Each row is a point on a tangle of strands that fork, close into loops and nearly touch. The rows are in no order.
(in the rows, 128 means zero)
Points whose rows are less than 112 apart are linked; no others are. Some points are linked to none.
j2: [150 112 193 122  88 130 113  95 161 114 107  98 119 126 136 142  89 139
 103 111 118 121]
j44: [126 142  75 156 125  79 142  92 111 122 134 210 160 159 113  90 108 116
 145 165 134  95]
j49: [109 112 128 149 120 112  94 113 176 119 117  81 172 145 133 140 152 127
  87 156 143 138]
j737: [106 109 157 157  93 186 139 107 116 103 168 125  94 140 106 172 186 164
  78  93 136 193]
j17: [ 73  58 125 128 131 109  86 129 104 124 167  97 100 149 111 122 184 193
  93  94  97 121]
j462: [131 144 147 156 124 126 107 103 189  86  95 104 169 120  90 144 146 110
  98 135 134 164]
j213: [ 94 118 136 118 180 121 121 155 172 159 149 153  90 109 122 125 194 128
 140 112 111 217]
j48: [106 154 106 163 177  97 174 131 138 121 114 136 103 157  70  87 148 132
  90 112 143 120]
j820: [100 126 183 155 113 130 119 100 161 162 147  95 112 155 161 100 127 101
 110 143 136 103]
j613: [162 115  94  84 113 120 145 145  80 156 101 100 132 124 167 139 109 120
 141 143 150 140]
j421: [119 131 141 129 108 132  94 100 165 106 127 147 205 112 114 158  86  90
 136 163  92 135]
j162: [147 132 146 130  87 109 109  94 162  82 108 192 193 111 108 131  77  76
 117 141 108 143]
j848: [140 109 136 101 154  90  96 107 153 190  90 119 101 132 146  72 138 134
 136 127 151 180]
j784: [124 175 111 115 156 127 125 121 116 133 100 113 209 141 128  72 115  64
 133 168 136 110]
j323: [ 77  90 150 116  90 126  82 130 135 122 154  95 160 144 145 152 102 132
 133 163  64  94]
j671: [ 83 137 143 148 152 111 157 138 171 128 122 107 108 147 105  95 165  99
  71 111 138 203]
j215: [147 149 143 128  67  92 121 124 150  74  99 223 160  98  92 153  77  93
  99 114 103 152]
j762: [108 120 103  92  94 142 107 179 123 118 136  79 182  91 151 170 133  93
 102 149  99 157]
j507: [152 152 136  98 125 135 104 148 138 175 120 214 102  93 151 148 163 118
 183 142 133 200]
j591: [ 92  94 101 107 109 126  79 187  80 129 130  72 119 106 137 128 159 155
  56  94 102 100]
j961: [ 85  93 148 114 143  97 142 148 122 153 137 101  84 152 128 109 127 135
 115 120 111 158]
j621: [178 157 169 124 132 111 179 133 146 121  98 206 105  96 135 122  99 104
 170 113 162 181]
j499: [121 128 113 115 123  81 188 159  82 160 124 161  99 151 140 111  86 109
 154 142 131 162]
j681: [153 161  90 132 195 129 159 139 123 132 119 182 120 119  87 141 108 129
 175 132 129 131]
j853: [139 132 119 137 147  95  97  70 129  79  67 100 230 167 127 119  95 114
 148 164 147  72]
j569: [148 140 132  80 150 154 120 152 118 128  84  86  88 110 118 160 108 154
 153 100 123 160]
j316: [198 151 145 134 131 156 179  86 104 118 121 164 176 111 156 110  85  92
 177 141 179 101]
j171: [153 156 116 133 141 109 126  81 127  52  75 133 216 154  94  98  74  96
 126 142 126  81]
j220: [133  98 102 106 144  73 110  97 135 167 115  66 158 153 177  82 110 119
 142 175 153 115]
j934: [167 133 176 155 160 128 121  69 177 142 113 143 113 138 139  77 123 128
 122 105 169  90]
j818: [152 173 125 151 141 172 127  85 126 113 134  99 138 133 133 127 125 130
 155 135 144  30]
j200: [159 114 129 114 115 158 123 123 114 103 118 135 125 124  95 185  77 168
 175 112  82  73]
j915: [ 76  93 116 122 120 113  95 167  87 118 161 139  91 132  95 159 169 190
  95  77  87 130]
j984: [155 135 145 151 134 166 149 112 155  91 150 175 111 102  98 172 126 152
 174 102 134 151]
j129: [133 173 142 134 173 160 141 143 126 159 128 161 131 120 113  75  94  79
 142 128 137  97]
j97: [ 77 123 108 150 112 172 141 143 111 124 199 109 130 138 127 139 185 143
  96 136 101  95]
j508: [119 136 174  96 127 199 118 161 121 113 115  83  96 120 102 164 122 154
 119  75 104 161]
j689: [124 157 120 155 160 162 131 106 115 116 137  48 156 164 152 134 123 115
 167 150 150  51]
j138: [147 157 118 140  64 161 161 138 103 149 152 156 121 134 153 152 117 122
 112 139 136  80]
j196: [122 118 113 127 141 144 146 129 113 162 172 121 107 135 155 109 128 112
 160 150 133 105]
j582: [123 147  58 150 124 106 191 129 107  83 161 135 124 138 105 149 138 130
 131 162 136 116]
j945: [151 110 114 115 118 171 145 111 127 114 127  64 174 119 158 192 130 113
 159 172 131 138]
j250: [123 126  87 100 118 157 118 189 108 123 155  92 141  80 149 151 173 112
  99 141 105 148]
j760: [ 95 131 109 153  82 156 158 141 110 121 191 156 114 141 119 160 145 130
 113 148 100  84]
j983: [140 122 112 109  84  84 171 114  90 161 110 125 122 155 170 106  86  90
 140 160 135 139]
j978: [121 105 184 130 133 123 105  99 171 190 114  95 107 133 162  86 140 121
 116 125 140 165]
j488: [ 71  86 122 111 169 115 159 198 101 100 138  91 118  96 117  93 170 104
  88  90 108 194]
j239: [106 109 178 121 146 194 128 119 108 114 145  70 103 142 103 145 128 166
 111  78 110 127]
j331: [141 107 124 137 125  80  98  79 130 124  82  78 205 167 160 112 101 113
 154 176 147  87]
j241: [139 171 178 146 157 154 128 129 142 136 150 164 117 123 109  75  70  83
 139 100 122  57]
j950: [156 160 101 131  80 168 133 164 108 166 114 166  99 114 140 161 139 151
 106 117 154  94]
j900: [188 140 149 136 152 119  79  87 160 130  97 184 130 119 101  93 118 142
 142 110 164 120]
j739: [ 93 121 148 138 133 178 144 135  76 125 173  93 114 154 110 131 154 160
 101  94 119 117]
j149: [ 63  48 104 144 151  86 106 129 106 114 189  69 125 142 144 112 201 178
 103 108 104  99]
j255: [136 121 140 173 147 140 121 100 156 111 146 152 101 132  96 133 136 161
 130 117 126 125]
j555: [181 144 149 145 136 136 120  70 132 133 122 175 195 128 146  64 101  91
 154 148 172 104]
j551: [ 82  84 113 152 134  93 100 102 136 127 161  58 137 165 153 108 169 171
 128 143 138  77]
j991: [121 117  67 140 154 108 187 150 108 104 150 111 100 141 115 147 162 155
 128 133 134 159]
j481: [121  77  98 111 119  77 129 101 112 133 134  56 135 159 168 122 130 150
 138 160 140 101]
j259: [130 128 141 135 138 164 137 122 134 106 136  51 182 143 171 161 127 100
 167 168 140  88]
j626: [115 183  80 151 154  92 163 166 112 127 112 150 114 148  86  97 120 109
  84 116 132 110]
j980: [ 93  75 142 132 148 135 108 130 140 156 194  77 109 120 157  95 199 141
 111 112 121 162]
j907: [117 107 121  82 128  90  83 183 114 193 117 148  70 102 147 113 172 159
 144 109 130 149]
j500: [ 95  76 129 100 133 133  95 165 111 176 176 119  84 101 159 121 187 158
 127 120 115 143]
j701: [136 145 115 106 166 140 118 142 104 205 131 150 131 121 156  77 114  93
 166 146 141 130]
j688: [126 105 204 141  93 140 104  90 158 144 135  88 115 155 168 111  86 128
 120 124 140  87]
j261: [124 191 101 157 116 129 129 104 123 102 114 131 205 154 138  92 126  79
 113 177 150  55]
j824: [ 88 104 147 100  77 152  85 158 128 118 142  81 162 117 134 167 127 128
  86 138  66 134]
j202: [107 135 157 148 146 105 128 110 181  92  99 119 124 127  71 114 134 109
  81 104 125 180]
j917: [190 106 153  74 127  98 105  99 129 148  91 188 101 116 150 127  67 130
 220 107 120 174]
j748: [ 75 104 161 148 102 128  89 115 186 110 162 120 169 137 130 165 108 116
 133 155  85 112]
j799: [156 135 128  81 109 137  85 133 113 135 107 140 119 118 101 159  70 150
 161 124  86  88]
j857: [182 147 162 133 130 148 168 103 118 124 110 167 139  97 135 126  76  87
 181 130 160 155]
j715: [167 162 118 117 125 144  92 139 148 148  68 113 162 104 121 115 152 113
  71 130 151 153]
j782: [107  98  95 112 137  59 207 172  91 147 133 127  90 133 164  87 129 113
 126 129 155 163]
j680: [125 165  50 111 160  85 153 168  77 129 120 146 151 106 107  93 129  91
 120 142 125 112]
j230: [154  90 121  96  99 152 140 122 134 107 130  92 136 119 140 182 136 129
 170 165 126 198]
j935: [125 127 115 102 155 109 138 181 146 180 132 183  99  88 158 119 167 121
 168 131 130 216]
j922: [115 114 112 126 109  87 122 152 121 110 110 195 101 135  83 166  86 158
 113 113  97 140]
j409: [ 72  74 128 160 153 151 114 111 139 121 193  72 156 131 145 119 231 141
  83 120 139 152]
j318: [171 133 132  92 123 151  68 116 142 154 122 188 143  92 144 150 136 126
 197 143 110 181]
j521: [125 120  90 124 126 136  86 177 120 138 127  80 131  83 148 126 193 141
  63 118 137 115]
j456: [147 150 128 155 136 146 141 116 119  90 112  99 132 142  99 127 105 153
 117 118 129  47]
j234: [166 125 170 127  71 165 130 113 133 105 115 112 106 123 134 188 119 157
 111 113 119 133]
j553: [137 148 112 126 109 108 124 149 129 109 109 230 131 108  76 145  88 123
 121 123 106 149]
j228: [122 149 180 163 136 153 164 135 142 104 158 175  95 114 102 111  91 115
 109  90 118  76]
j637: [124 161  65 119 173 110 172 161  74 136 131 160 136 121 112 123  87 120
 178 148 129 100]
j960: [190 155 134 116 129 140  80 113 137 164  71 183 105 119 124 135 121 167
 156 105 145 129]
j993: [199 159 174 105  89 148 106 138 128 162  56 192  81 110 161 135 119 140
 146 107 158 138]
j181: [113 125 112 151 145 110 139 125 161 143 128 172  85 137  94 111 145 170
 120 117 136 120]
j793: [112 106 193 149 120 166 131 125 103 156 137 143  45 147 124 139 142 182
 126  75 138 148]
j454: [150 148 165 114 110 128 166 154 118 143  85 183  75 110 140 144 116 128
 140 104 151 162]
j121: [168 135 154  80 134 151 118 122 117 144  85  95 130 116 142 137  93 116
 156 125 133 154]
j775: [140 170 133 159 130 114 131 104 146  70 104 114 147 152  99 117  83 109
 103 123 125  78]
j720: [ 81 112  96 118 123  97 122 168 108 113 154 152  86 138  82 153 116 176
 112 101  90 115]
j119: [111 183  76 165 116  99 166 120 120 114 121 115 169 160 147  94 144  80
  98 173 154  79]
j827: [146 159 156 147 135 155 167 136 136 101 167 184 116  99 108 157  93 109
 140 115 118 106]
j205: [176 110 141  96 102 127 120 100 125 138 114 199 131 102 142 161  95 141
 215 140 119 175]
j299: [139 135 130  98  94 140  81 160 104 159 100 115 112 123 132 151 103 154
 110 108  83  79]
j485: [182 153 160 174 118 136 135  56 170 126 122 139 164 134 153  90 124  94
 129 136 189  72]
j168: [ 81 118 159 149 173 140 163 129 178 150 142 133  82 133  98 106 186 120
  99  87 122 202]
j640: [134 132 120 146 132 151 141 118 108  83 148 114  96 153  97 165  97 173
 143  91 115  58]
j433: [130 129 122  79 128  98  77 159 138 179 103 128 109 112 143 101 131 124
 130 128 117 165]
j744: [129 128  61 118 189 105 149 149 114 113 117 129 115 114 100 148 135 163
 162 129 142 161]
j337: [ 91 102 125 157 113 148 103 106 175 120 156  67 166 135 155 157 201 140
  73 156 142 160]
j529: [ 97  92  87 126 130  71 196 154 107 106 149  92 100 129 150 108 157 126
  97 145 147 190]
j494: [104 159  64 165 135  99 171 132 122  91 174  99 158 152 135 129 165 106
 118 178 147 100]
j926: [119 119 118 131  74 168 125 136 119 107 142 114 111 134 132 188 164 163
  98 111 119 171]

A fork is a point with three links, a tip a point with one. Leave the first point through the second and follow the links. Name the first fork or tip that comes.
j337, j49 => j917
j762, j824 => j456
j241, j228 => j991
j848, j978 => j737
j637, j680 => j196
j421, j748 => j591
j121, j569 => j950

Name the points in between on the shortest way along the links from the first point to the second, in order.
j228, j744 => j827 > j984 > j255 > j181 > j48 > j626 > j680 > j637 > j681
j168, j978 => j671 > j202 > j462 > j49 > j337 > j409 > j980 > j500 > j907 > j433 > j848
j818, j748 => j456 > j775 > j171 > j853 > j331 > j220 > j481 > j551 > j149 > j17 > j915 > j720 > j922 > j553 > j215 > j162 > j421
j760, j48 => j97 > j739 > j239 > j508 > j569 > j121 > j613 > j983 > j499 > j782 > j529 > j991 > j744 > j681 > j637 > j680 > j626
j681, j784 => j744 > j991 > j582 > j494 > j119 > j261
